Each row is a point on a landscape with many valleys, with its height.
From any point a ball rolls to the lowest of the 5 points nearest to it. It stops when none of these is lower. Distance is the straight distance between rows; heights are no part of it.
z763: [ 87 141  81 131 133 135 138 118 136 148 110  96  87 127 156 153 130 129
  97 149 112 152 103 116 115 148 154 105]  (h 39.4)
z649: [ 98 126  89  82 154 211 108 100  87 141 131  99 143 102 165  55 144 145
 138 129 124 161 129  86 140  65 181  97]  (h 26.1)
z246: [ 85 118  81  92 156 197 131  85  88 156 124  93 121 110 174  91 152 151
 131 141 136 172 125  55 141  79 173  97]  (h 20.2)
z947: [157  98 128  67 111 166 104 132 142 107 159 140 211 123 126  77 119 142
 197  77 113  78 125 148 143 103 114 152]  (h 30.0)
z684: [ 81 165  73 137  97  74 124 112 140 214  79 108  52 151 134 172  93  57
 102 140  97 179 109 152  94 115 114 125]  (h 40.4)
z132: [150 125 208 152  84  69 128 134 127 100 131 178 154 136  95 162 125 120
 114 121 155  69 156 130 113 154  81 161]  (h 36.4)
z74: [147 136 159 142 125 106 105 128 127  76 141 141 164 131  97 153 111 118
 115 123 139  86 162 161 139 136 129 124]  (h 32.2)
z996: [ 99 145  78 140  95  98 119 115 129 148  84  80  93 173 122 161 103  85
 120 125  91 152 129 128 102 117 118  80]  (h 29.1)
z248: [ 90 129  79  90 123 166 106 120 124 121 130  82 144 133 159  86 133 141
 154 126 107 143 102 117 119 117 142 108]  (h 33.7)
z187: [127 127 112  73 107 168 105 141 142 112 144 116 191 137 146  90 132 151
 191  91 115 102 112 153 134 113 116 127]  (h 26.5)
z395: [136 116 147 141  84  48 141 117 140 129 142 134 139 169 119 145 142 122
 149 127 129  86 136 132  93 157  84 137]  (h 33.3)
z697: [107 137  97 114 186 172 144 107 116 136 129 116  95 106 178 111 155 135
 118 158 128 176 111  86 126 115 177 121]  (h 39.8)
z707: [ 91 144  76 110  86 177 104 126 108 144  80  35 144 152 120 106 117 114
 108 126 108 149 139 117 116 109 143  54]  (h 26.9)
z117: [109 144 130 155 132 147 138 125  98 133  87 110 113 119  84 171 105 135
  46 142 138 139 179 137 128 115 183  72]  (h 10.9)
z154: [185 132 176 129 175 154 124 134 112  83 164 160 138  81  90 121 105 137
 121 129 145  89 155 156 179 119 166 131]  (h 39.1)
z673: [134 139 128 138 139 126 117 139 144  82 132 114 155 145 113 142 116 131
 130 128 120 108 142 157 121 142 139 108]  (h 36.2)
z153: [144 130 125 110 184 180 117 105  90 116 152 108 145  85 109  89 121 154
 129 120 135 121 162 135 166  88 210  91]  (h 24.3)
z675: [124 139 115 135 185 172 144 104  92 130 143 117  97  88 139 114 149 155
 103 151 141 152 142 102 135 112 198 108]  (h 29.9)
z314: [ 94 141  73 113 122 167 127 113 115 129 107  55 140 142 136 108 121 135
 120 139 114 151 140 113 116 123 156  83]  (h 27.7)
z775: [153 139 157 158 190 164 137 143  96 117 146 156  87  78 101 136 140 165
  96 148 157 158 135 140 145 124 161 147]  (h 35.4)
z532: [117 136 104 112  83 106 112 121 151 142 155  83 168 190 132 110 152 117
 175 107 100 102 113 136 102 131  66 108]  (h 27.3)
z220: [141  97 168 155 107  92 154 167 146 143 125 180 110 127 107 173 135 145
 106 136 159 128 120 134 126 160  92 168]  (h 33.9)
z254: [ 80 125  55 110 132 148 138  94 142 170  99  95  67 118 202 138 132 115
 107 140 112 173  81  84 130 139 150 138]  (h 46.4)
z779: [ 87 138  52 130 114 121 138 102 136 184  89  82  73 147 156 149 122  90
  93 147 102 165 105 109 120 136 141 102]  (h 26.7)
z745: [118 122 113 112  96 103 130 122 146 133 151 117 167 178 151 101 162 127
 177 103 113 105 100 122 120 141  73 137]  (h 40.5)
z222: [ 76 149  70  99  97 193 101 130 116 129 116  52 150 152 138 101 108 132
 124 118 107 142 118 124 113 102 127  83]  (h 24.8)
z239: [121 136 118 127 166 167 143 110  82 118 125 106 121  99 130 116 120 147
  99 145 149 138 157 120 144 114 196  79]  (h 24.9)
z752: [129 105 120  94 106  94 149 109 162 147 158 126 150 163 168  87 177 130
 198 118 135  97  92 101  96 166  70 175]  (h 53.6)
z301: [ 96 143  68 125  88 141 123 108 124 166  68  48  99 165 131 132 112  87
 101 134  99 162 125 102 114 118 131  64]  (h 26.0)
z598: [ 79 125  82  99 135 146 106 127 150 143 136 100 111 133 191  86 153 134
 171 130 116 151  80 104 122 131 101 141]  (h 53.9)
z828: [119 129 101 102 151 166 108 135 130 107 146 104 157 121 155  91 134 155
 158 126 112 133 114 119 127 112 140 127]  (h 41.9)
z665: [101 135  98 154 113 116 118 128 140 124 100  99 112 157 120 161 111 115
 108 137 102 148 134 135 113 127 127  82]  (h 29.8)
z498: [173 129 180 158 174 152 142 165 113 112 147 172 103  95 125 132 133 161
 119 141 146 143 132 132 136 141 121 165]  (h 36.0)
z671: [105 159 115 147  95  46 146 127 132 202 101 141  74 159 120 176 111  66
 124 132 102 159 110 146 108 123  86 132]  (h 48.5)
z689: [153 127 121 110 178 164 116 134 134 112 165 148 162 107 144  66 140 133
 198 115 122 129 138 120 137 101 149 159]  (h 48.3)
z559: [199 110 221 147 132 114 133 133 136  85 154 162 179  92 107 122 119 126
 144 119 150  65 158 133 151 154 108 170]  (h 43.3)
z499: [137 110 147 137  80  50 171 111 142 165 152 151 111 164 149 133 159 116
 157 133 144  93 101 123  83 166  72 163]  (h 41.4)
z708: [113 125 115 156 132 114 145 160 129 158  93 151  68 132 125 179 119 129
  81 147 127 176 109 149 125 136 143 132]  (h 34.0)
z724: [181  89 217 152 115 114 159 160 131 123 140 181 127 113 110 138 142 145
 121 130 164 115 120 114 110 159  83 190]  (h 41.3)
z581: [120 144 142 150 107  78 122 146 137 112 106 141 117 151  92 187 111 118
 107 122 116 109 148 150 111 132 104 108]  (h 28.3)
z361: [144 111 202 174  86  82 109 156 118  93 119 183 149 126  75 184 113 128
  73 120 154  88 157 139 135 141  92 155]  (h 32.0)
z280: [102 135  99 151 128 138 128 125 125 132  95  98 108 130 128 146 128 128
  87 158 118 152 140 123 116 132 161  89]  (h 25.5)
z509: [115 129 151 163 121 126 140 179 108 120  97 154  92 119  77 186 106 141
  52 136 129 149 160 158 131 123 136 118]  (h 16.6)
z307: [188 117 187 138 162 126 139 132 152  99 157 170 147 109 135  99 149 139
 170 139 144 122 120 105 118 126 106 178]  (h 59.6)
z78: [103 132  97 128 101  78 136 122 165 168 144 108 110 174 150 141 137  90
 147 122 102 130  95 134 108 156  80 121]  (h 54.4)
z594: [ 82 161  75 136  97  67 126 109 155 209 112 105  69 160 166 154 112  58
 120 132  90 160  85 128 129 140  93 123]  (h 50.0)
z881: [129 126 166 162 110 105 126 159 121 106  96 158 119 131  76 193 114 137
  72 122 133 129 157 164 131 130 109 123]  (h 21.2)
z920: [116 139  86 122 170 155 124 118 148 129 140 124  78 123 185 113 163 134
 141 149 119 156  85  97 120 136 146 159]  (h 53.0)
z727: [102 132  90 101 104 147 105 136 143 111 145  86 168 160 141 105 130 135
 159 114 118 128 118 134 124 121 107 121]  (h 27.1)
z663: [168 115 172 116 105 104 121 115 145  94 144 139 187 142 107 104 135 137
 172 120 143  59 139 136 117 154 102 145]  (h 4.3)
z906: [125 123 112  76 107 143 105 117 156 126 160 115 178 151 165  65 161 147
 203 116 116 120  93 120 111 131  88 165]  (h 41.1)
z125: [116 131 134 142  92  54 155 130 152 165 123 146 104 167 134 154 136 117
 134 127 131 120 107 137 105 151  75 145]  (h 42.8)
z38: [181 118 163 115 164 150 111 131 128  85 157 153 174  87  99  97 107 122
 146 101 140  68 166 157 179 116 159 135]  (h 40.3)
z452: [164 115 144  93 100 133  98 122 148  81 143 128 213 137  99 108 114 111
 158  82 131  51 157 159 151 126 126 131]  (h 22.4)
z119: [ 98 123 128 150 106  90 153 163 130 191  68 156  80 137  88 212  89 115
  79 134 126 173 128 164 127 114 129 130]  (h 19.8)
z472: [ 84 153  74 112 112  88 143 118 163 178 132 116  79 155 195 124 144 101
 141 127 106 129  56 117 127 166  98 152]  (h 68.7)
z986: [ 94 137  80 109 166 144 120 116 136 144 128 111  94 131 180 103 150 138
 143 129 112 167  86  99 123 129 139 136]  (h 45.8)
z677: [127 140 136 137 190 172 133  99  69 148 128 127  99  79 130 106 152 157
 114 154 151 159 153  86 167  91 203  95]  (h 30.4)
z941: [166 122 160 121 136 116 131 127 150  91 151 150 157 133 131 119 135 133
 151 121 141 101 131 135 117 165 111 152]  (h 35.3)
z263: [101 135  96 122 150 151 125 107 128 142 116  94 101 116 153 128 132 148
 101 153 120 150 115 114 120 126 171  94]  (h 37.1)
z299: [212  99 252 137 101 128 134 125 113  92 158 187 164  87 102 114 130 130
 122 119 176  83 147 127 123 152  98 196]  (h 49.3)
z695: [ 98 145 101 135 102  69 145 125 158 173 121 125  89 165 143 156 128 100
 126 127 103 145  96 137 116 160  95 133]  (h 49.2)
z683: [127 115 132 149 185 159 162 158  84 166 117 168  52  81 128 154 137 164
  66 155 160 199 125 119 143 126 165 157]  (h 32.1)
z150: [ 92 138  70 136  99 109 121 117 156 169 111  79 101 177 147 140 117  95
 135 136  93 158 100 123 113 133 104  97]  (h 40.0)
z806: [ 96 135 102  99 148 187 129  93  81 147 117  74 141 110 133  91 117 149
 101 140 133 145 144 103 143 105 191  64]  (h 26.4)
z292: [149 129 113 103 177 178 115 123 104 105 151 125 154  93 120  63 123 143
 166 120 110 124 145 122 162  77 191 115]  (h 27.6)
z834: [171  58 233 171  51  90 138 158 107 120 127 172 134 124  78 156 125 134
  95 119 160  96 157 121 109 147  61 201]  (h 33.1)
z554: [118 148  96 132 100 131  92 141 139 111 124  72 159 166 106 129 120 103
 140 110 100 126 140 149 115 122 110  89]  (h 22.8)
z599: [158 123 182 143 115  99 124 128 137  86 144 145 178 133 105 129 124 131
 144 114 150  76 140 135 123 147 110 136]  (h 23.5)
z403: [101 149 115 157 116  99 135 134 129 157  84 120  66 150 108 182  96 104
  91 144 113 163 135 147 102 121 144 102]  (h 23.7)
z636: [102 129 122 154 126 110 144 147 111 131  80 141  80 131 101 187 105 126
  72 134 124 167 152 160 116 128 139 114]  (h 16.9)
z160: [144 140 139 143 163 136 137 140 140 116 141 159  98 109 134 132 140 153
 119 154 146 146 119 133 126 147 134 160]  (h 45.5)
z257: [102 106 144 166  98 108 137 185 114 158  78 169  85 131  63 204 107 121
  68 121 123 172 156 163 138 107 121 147]  (h 17.1)
z653: [185  84 230 159  96 107 148 167 115 109 137 185 142 118  93 147 134 147
  92 120 163  89 145 134 133 154  85 186]  (h 34.8)
z396: [ 97 150  73 129 122 113 135 117 133 180  75 103  72 132 153 160 105  88
  87 147 111 178 110 122 110 134 155  96]  (h 4.9)
z738: [105 136 110 100 179 197 129  84  64 166 139 103 140  86 151  75 163 149
 142 126 128 155 150  61 169  67 212  79]  (h 32.8)
z170: [131 143 146 131 167 171 151  97  64 133 136 105 120  86 101 116 137 151
 100 149 154 134 185 118 174 104 215  84]  (h 28.1)
z781: [142 131 141 143 152 146 121 146 132  84 145 135 155 107 109 125 119 147
 115 146 139 108 137 152 141 130 151 121]  (h 34.7)
z208: [118 126 118  84  79 139 102 128 153 118 164 105 214 165 129  98 135 138
 192 108 109  95 115 147 121 124  74 124]  (h 24.6)
z341: [ 74 126  66  73 109 197 117 106 103 150 108  63 133 125 169  92 133 149
 114 129 135 166 104  82 120  98 146  80]  (h 29.5)
z980: [ 82 130  63 110 117 156 114 103 132 150 102  63 102 143 173 120 125 127
 125 138 104 162  99 107 113 135 137 106]  (h 35.2)
z136: [142 139 154 147 142 138 130 146 104  86 127 126 127 109  91 148 108 131
  81 128 140 118 181 159 159 115 172 102]  (h 27.8)
z442: [132 115 135  86 104 136 109 126 141 111 152 127 196 151 141  85 147 142
 204 108 137  95 122 135 122 138  95 136]  (h 24.2)
z199: [112 140  88 130 138 114 133 127 159 145 128 114 100 140 160 142 137 122
 122 137 119 148  95 132 120 158 134 133]  (h 37.3)
z167: [ 93 125  85 124 165 151 143 107 122 171  87 125  42  89 183 145 141 128
  78 156 133 176 102  84 129 130 162 154]  (h 56.4)
z956: [ 74 170  45 120 100  91 126  89 139 220  81  84  59 135 175 153  93  42
 100 136  91 168  85 116 136 140 110 143]  (h 25.9)
z142: [186 100 210 139 102 103 138 140 124  95 149 177 161 104 116 128 135 141
 128 133 163  87 137 121 118 163  92 195]  (h 47.5)
z161: [187 117 178 127 139 126 150 113 144 110 159 167 141 114 146  88 165 134
 180 134 152 119 114  90  94 158  98 177]  (h 61.4)
z967: [129 131 103 126 180 162 135 120 119 110 147 125 119  83 138 101 142 142
 138 150 129 140 128 116 135 107 170 118]  (h 22.1)
z719: [117 127 110 104 118 163 111 138 139 105 144  93 188 148 118 103 115 127
 160 102 108 104 139 158 146 109 132 100]  (h 22.2)
z612: [ 93 149  95 145  90  55 125 113 158 207 110 103  88 183 124 155 117  80
 134 119  81 154 101 127 110 130  75 105]  (h 57.2)
z224: [138 134 127 135 170 146 139 129 114  93 136 141 131 103 120 133 125 152
 119 144 152 124 144 139 146 128 164 112]  (h 36.5)
z221: [126 129 126 132 143 113 145 137 143 141 133 156  79 128 159 131 154 143
 133 141 135 151  86 121 113 153 114 177]  (h 44.2)
z184: [115 114 142 134  82  33 146 100 142 164 150 133 133 183 123 138 136  96
 156 115 121  95 131 123  97 128  60 118]  (h 38.7)
z329: [ 97 127  87  80 155 201  96 131 112 130 152 106 147 127 166  61 143 144
 172 114 110 158  99 104 127  77 140 124]  (h 39.3)
z577: [160  92 191 154  52  51 145 126 117 134 126 179 123 152  95 169 146 125
 122 128 153  85 140 124  97 141  69 161]  (h 42.0)
z656: [145 129 122 108 164 160 104 132 135  87 156 130 167 119 134  87 120 144
 175 108 126 111 141 137 140 115 155 129]  (h 37.6)
z812: [213 123 205 136 168 145 135 136 127  96 164 189 151 100 121  93 131 127
 159 129 140 113 144 115 137 122 114 178]  (h 54.7)
z87: [155 135 164 158 153 143 134 161 114 109 135 165 116  95  94 156 125 166
  91 136 159 130 145 153 145 137 129 147]  (h 32.7)
z917: [218 115 189 131 188 151 117 128 114  92 173 170 147  64  95  96 101 107
 154  94 127  82 157 141 196  93 170 148]  (h 40.6)
z528: [136 137 117 108 190 176 135 117  84 128 150 113 138  92 134  83 127 150
 138 138 143 144 153 110 159  89 202 104]  (h 27.0)
z766: [ 92 131  71 126  92 138 102 128 137 153 104  56 122 161 118 132 111  93
 121 130  94 154 111 127  98 121 109  67]  (h 28.4)
z46: [129 123 160 159 119 102 144 182 128 125 110 182 105 142  94 182 123 134
  90 139 141 129 140 160 133 137 106 148]  (h 27.5)
z311: [139 141 155 144  89  63 110 122 140 101 130 132 148 171  97 166 131  95
 135 116 116  91 148 145 106 125  80 116]  (h 34.9)
z73: [ 80 123  52 110 131 166 132  92 115 171  97  78  98 123 178 130 125 121
  98 149 119 174  91  75 121 137 158  93]  (h 39.9)
z33: [106 135  94 139 124 111 126 127 137 129 112 119 104 149 140 151 131 126
 118 129 114 143 113 139 112 149 141 102]  (h 11.9)
z477: [170 108 160 107 141 125 123 119 156  99 161 151 171 126 148  74 158 151
 203 129 141  99 121 102 110 147 103 172]  (h 59.4)
z218: [136 134 125 136 159 128 131 133 148  96 151 133 131 130 141 127 145 141
 141 141 127 120 116 131 128 148 135 131]  (h 49.7)
z989: [183 122 201 141  85  79 104 124 135  73 135 162 193 123  92 134 119 121
 125 120 148  51 166 140 143 140  94 148]  (h 38.5)
z201: [ 85 146  62 123 123 115 143 120 140 174 103 113  68 135 164 158 119 110
 108 137 108 169  95 121 121 150 133 130]  (h 42.4)
z37: [108 134  90 120 151 157 116 129 128 115 136 100 136 116 148 105 144 150
 140 136 115 156 115 115 126 123 159 119]  (h 39.7)
z289: [ 96 131  83 102 117 130 116 126 153 135 148  97 138 169 167  93 152 126
 172 123  98 130  86 129 119 134  90 130]  (h 45.7)
z253: [132 138 178 159 131 117 107 152 113  75 115 144 139 119  72 177 107 122
  70 129 138 101 180 161 150 117 142 119]  (h 25.6)
z927: [128 123 124 131 101  81 128 123 145 122 142 126 157 171 136 123 148 127
 171 122 126 103 119 138 109 156  87 133]  (h 22.5)
z7: [119 138 124 161 145 133 143 132 108 117 113 133 102 119 111 158 117 145
  76 149 137 138 137 143 118 139 152 116]  (h 23.8)
z399: [105 123 103 118  97  76 147 104 163 177 148 117 117 179 165 130 153 107
 164 122 111 117  73 117 105 165  78 149]  (h 62.3)
z113: [105 140  92 139 111 146 134 112 124 156  77  67 103 135 134 141 113 105
  77 142 110 166 141 108 111 129 173  67]  (h 22.9)
z614: [180 109 163 112 137 131 123 126 145  74 155 148 180 110 114  93 121 136
 175 125 132  87 146 136 143 140 119 149]  (h 31.7)
z955: [126 130 120 140 159 149 147 136 114 130 129 136  80 101 135 148 138 158
  92 149 139 159 127 124 132 139 170 123]  (h 36.8)
z534: [ 72 126  71  63 107 225 114  98  99 149 111  76 138 112 181  70 142 147
 127 128 127 166  97  83 135  72 146  87]  (h 31.9)
z862: [119 127 110 137 174 141 154 141 124 165 124 156  49  98 164 160 141 144
  88 156 135 184  86 123 128 140 150 179]  (h 45.9)
z80: [193 124 185 147 189 150 138 141 128  88 165 173 144  79 124  95 120 142
 146 133 138 111 138 139 150 122 135 164]  (h 43.8)
z891: [130 123 131 132 142 100 154 134 158 141 135 147  96 144 169 135 160 132
 159 134 127 139  84 114 100 176 101 169]  (h 46.8)
z661: [161 127 172 153 143 128 131 154 127  95 145 163 128 109 108 138 124 155
 110 131 154 119 131 154 140 141 121 151]  (h 35.5)
z602: [118 145 118 139  94  54 127 117 143 140 121 127 117 182 114 168 111  93
 134 126  99 130 116 129 105 133  88 102]  (h 41.2)
z525: [206 121 216 150 166 139 128 147 127  80 153 180 139  82 105 126 114 143
 114 132 157 102 150 145 157 145 126 167]  (h 40.1)
z948: [164 119 195 149 101  93 101 131 119  78 125 176 170 131  88 159 120 119
 102 117 145  70 171 151 140 142 100 141]  (h 36.1)
z652: [185 115 172 138 133 126 124 132 147  72 149 160 184 103  96 125 113 128
 139 111 147  72 153 135 150 142 125 153]  (h 34.6)
z874: [194 131 191 133 159 130 122 136 122  76 160 171 167  89  94 116 107 125
 126 125 148  76 153 142 171 140 139 158]  (h 38.3)
z816: [110 142 141 154  90  46 152 131 153 181  95 155  93 168 117 181 111 107
 119 125 113 143 121 146 104 132  87 126]  (h 42.1)
z576: [104 129 134 162 115 125 145 163 105 146  78 160  79 127  67 203 101 125
  47 136 128 167 171 158 129 111 150 105]  (h 13.9)
z755: [168 126 158 122 126 115 100 134 141  69 144 129 198 126 105 119 107 118
 149 114 131  67 150 154 139 133 125 122]  (h 27.2)
z647: [ 74 130  81  65 133 227 118  91  70 165 105  80 139  96 187  66 157 153
 136 122 135 177 112  55 143  49 153  93]  (h 29.4)
z919: [114 121 146 158 102  89 150 154 140 163  94 176  92 149 103 190 111 120
  97 120 129 153 123 160 121 142  91 160]  (h 34.2)
z731: [ 99 143  80  95  87 173  95 131 126 127 137  71 177 159 125 101 120 139
 150 100  98 131 116 154 120 104 106  85]  (h 23.9)
z410: [ 95 161  55 143  85  88 120  87 129 209  57  75  54 154 132 145  83  48
 103 141  85 183 107 111 105 112 122  91]  (h 34.5)
z638: [148 111 170 147 100  75 161 138 148 144 131 163 117 139 125 148 148 134
 130 129 153 107 110 127  91 165  83 172]  (h 38.0)
z938: [ 95 132  97 115  92 109 101 129 151 139 132  78 154 187 125 123 126 113
 159 117  98 124 122 143 113 128  73  94]  (h 20.1)
z535: [209 105 181 127 160 142 120 122 145  91 166 173 182  89 118  81 103 116
 179 107 139  74 151 129 166 116 140 156]  (h 21.0)
z912: [237 118 217 146 173 147 127 131 128  93 171 177 165  65 111  84 111 103
 180 103 139  92 153 119 160 102 137 174]  (h 48.9)
z548: [122  90 188 159  83  61 137 166 127 146 100 194 110 154  64 199 109 125
  95 111 149 140 153 147 131 123  75 162]  (h 39.6)
z762: [118 136 113 142 134 100 139 133 153 125 130 141 113 153 152 134 149 138
 141 144 124 133 102 129 112 171 112 149]  (h 47.7)
z458: [116 109 132 157 141 142 157 172 105 166 101 151  69  98 100 185 109 157
  61 139 149 179 137 149 141 138 159 139]  (h 30.2)
z381: [151 138 150 126 151 151 118 123 125  78 126 121 161 104  86 140 104 122
  99 120 142  84 177 167 170 113 184  95]  (h 28.8)
z595: [115 135 113 118 130 130 116 128 141 115 144 108 151 153 138 112 130 134
 158 129 121 118 122 135 127 148 114 133]  (h 35.7)
z626: [ 67 115  54  88 130 199 121  81 117 158  97  64 101 114 203  82 148 135
 108 141 127 180 100  55 128  97 155 100]  (h 30.9)
z937: [110 137 108 116 128 157 112 119 120  96 118  81 152 127 111 116 108 127
 119 126 115 119 149 142 133 115 167  83]  (h 27.4)
z90: [216 112 223 129 152 149 127 140 123  81 167 178 159  76  97 115 122 129
 131 115 161  83 161 137 155 135 117 178]  (h 42.2)
z105: [165 142 146 126 195 172 138 115  79 119 157 139 120  71 102  84 129 130
 150 128 146 132 155 126 176  90 219 114]  (h 26.2)
z206: [125 122 119 113  94 120  82 131 143  84 135 104 205 154 108 128 114 123
 159  98 106  76 145 156 128 122 103 103]  (h 20.3)
z703: [162 101 225 166  64  83 127 152 113 110 120 181 155 116  78 163 122 129
  82 117 159  76 161 129 127 153  91 167]  (h 26.8)
z943: [ 97 134  74  57 117 204  90 122 116 128 140  94 167 126 162  67 130 147
 168 106 112 141  97 136 125  80 125 116]  (h 37.8)
z52: [157 115 133  76 133 174 120 135 145 109 151 138 200 128 137  51 131 141
 218  80 121 107 117 141 138 103 117 153]  (h 32.6)
z588: [140  93 165 135  57  27 139  92 120 137 147 149 141 174 107 140 139  97
 144 119 140  67 136 115  71 133  52 121]  (h 38.4)
z416: [122 138 122 158 125  94 150 148 143 142 104 150  96 141 132 166 118 125
 113 145 120 143 107 148 119 164 115 134]  (h 39.2)
z8: [125 131 111 110 169 153 119 123 142 111 165 137 152 118 172  76 155 135
 194 118 121 142 110 106 121 120 135 158]  (h 57.6)
z794: [201 106 193 121 138 124  95 120 139  72 151 157 197  86  99 117 100 107
 119  96 146  33 166 161 190 142 138 152]  (h 40.2)
z723: [136 113 150 124  61  64 119 105 140 119 143 115 189 172  97 131 129 111
 170 104 128  60 146 128 104 140  70 115]  (h 38.1)
z992: [118 156 131 147 119 152 126 103  91 129  83  81 139 124  95 141 118 128
  66 136 136 129 192 128 141 115 194  55]  (h 13.8)
z584: [125 152 114 151 120 108 114 121 136 105 108 103 137 159  99 162 111 104
 113 130  96 117 156 144 113 123 139  80]  (h 26.6)
z771: [180 122 179 148 138 111 142 151 128 100 144 169 133 106 125 129 139 151
 134 136 166 111 131 123 123 165 108 155]  (h 44.6)
z293: [125 114 164 162 125 112 147 188 113 122 108 174 106 123  75 193 121 150
  64 124 145 149 151 156 143 135 118 156]  (h 21.7)
z995: [127 133 156 165 100  68 134 150 141 134 111 156 118 164 104 182 129 120
 112 127 123 122 133 145 120 150  89 128]  (h 35.0)
z551: [112 133 167 151  78  40 163 135 135 173 114 165 106 162 106 172 120  97
 128 123 133 104 119 155 110 135  68 144]  (h 40.7)
z714: [189 116 152  99 174 159 113 132 133 107 169 159 162  89 121  58 109 120
 189  81 119 102 147 125 164  88 158 148]  (h 52.3)
z67: [152 129 140 122 153 129 131 136 151 101 155 145 139 123 147 103 153 148
 165 135 133 116 124 126 131 140 120 156]  (h 51.2)
z197: [111 141 110 134 137 142 137 125 103 128  94  94 113 120 116 151 118 137
  64 147 142 143 168 122 121 122 186  73]  (h 14.8)
z353: [126 127 110 116 137 109 134 112 165 136 153 125 115 152 181  92 171 140
 182 128 119 125  72  87 107 150  87 168]  (h 53.2)
z177: [ 69 128  56 103  85 159 112 112 118 163  79  48 108 146 163 112 128 104
 113 142 103 166 107 102 112 129 124  76]  (h 29.0)
z754: [121 130 107 108 149 176 126 105 105 116 127  81 147  99 119 103 128 144
 115 137 131 131 161 124 154 111 201  74]  (h 20.8)
z334: [109 128  91  78 153 189  95 135 123 111 152 120 177 118 151  62 130 149
 173 100 116 136 120 138 141  66 159 113]  (h 34.3)
z742: [106 140 111 120 184 178 137  89  78 151 129 116 106  86 160 109 164 150
 117 154 154 165 137  69 147  96 197  92]  (h 26.3)
z747: [138 137 127 134 153 141 114 138 130  83 137 121 163 119  96 136 111 122
 119 125 126  93 167 161 153 124 165 107]  (h 30.6)
z211: [113 141 141 137  76  12 160 113 145 200 127 151  95 182 119 165 124  81
 138 120 115 113 109 129  97 118  50 124]  (h 43.0)
z212: [145 122 130 104 105 120 106 126 148 105 144 121 203 144 113 104 123 139
 184 109 129  83 132 130 122 146 101 124]  (h 16.5)
z457: [ 93 127  88  92 166 196 108 129 111 124 143 109 139 106 170  65 139 146
 158 121 120 161 113 100 133  72 156 122]  (h 33.2)
z122: [149 128 122 115 150 144 120 125 147  83 156 131 176 130 135  86 125 136
 180 117 124 104 122 130 124 138 128 141]  (h 36.3)
z99: [120 117 135 146 106  79 161 158 149 150 121 156  85 147 142 163 138 127
 124 142 146 147  84 141 113 160  98 166]  (h 39.5)
z415: [112 121  91  79 163 204 102 121  96 120 147 114 157 102 133  56 133 150
 169 116 124 140 135 123 144  85 176 111]  (h 30.3)
z384: [ 69 126  55 107 151 181 121  98 128 143 128 101 103 113 189 103 153 132
 137 135 115 172  99  81 127 106 154 125]  (h 34.4)
z823: [133 143 137 153 139 133 124 138 121  94 126 122 137 115  95 156 113 132
  90 138 141 120 172 158 133 118 155  97]  (h 28.7)
z914: [118 135  99 132 180 145 140 135 135 139 126 142  60 112 168 142 146 137
 113 152 134 171  91 109 124 143 152 154]  (h 52.2)
z40: [135 104 147 165 153 143 154 184 129 134 116 175  87 100 104 167 128 164
  95 132 146 172 124 142 140 135 125 179]  (h 28.5)
z718: [ 94 126  87 108 152 126 135 114 153 154 124 119  67 125 187 127 151 130
 138 141 110 157  69 102 122 150 121 167]  (h 50.6)
z146: [122 125 139 159 155 150 157 148  85 133 111 154  72 108 110 166 119 162
  54 145 158 161 154 145 139 128 176 122]  (h 28.6)
z115: [102 147 113 152 109  76 148 141 150 182  99 147  73 148 120 189 112  88
 102 138 115 163 114 156 126 138  97 134]  (h 44.5)
z108: [141 133 145 154 130 104 141 140 151 112 126 153 122 137 127 155 142 145
 130 141 131 119 117 143 116 157 120 149]  (h 49.6)

Two balls start at each pair of points below. Name the first point that both come to, or write never.
z222 and z727: z719
z498 and z80: never
z289 and z187: z719

Where does a ball stop that starts at each point below?
z381: z576
z551: z576
z160: z576
z816: z576
z707: z663
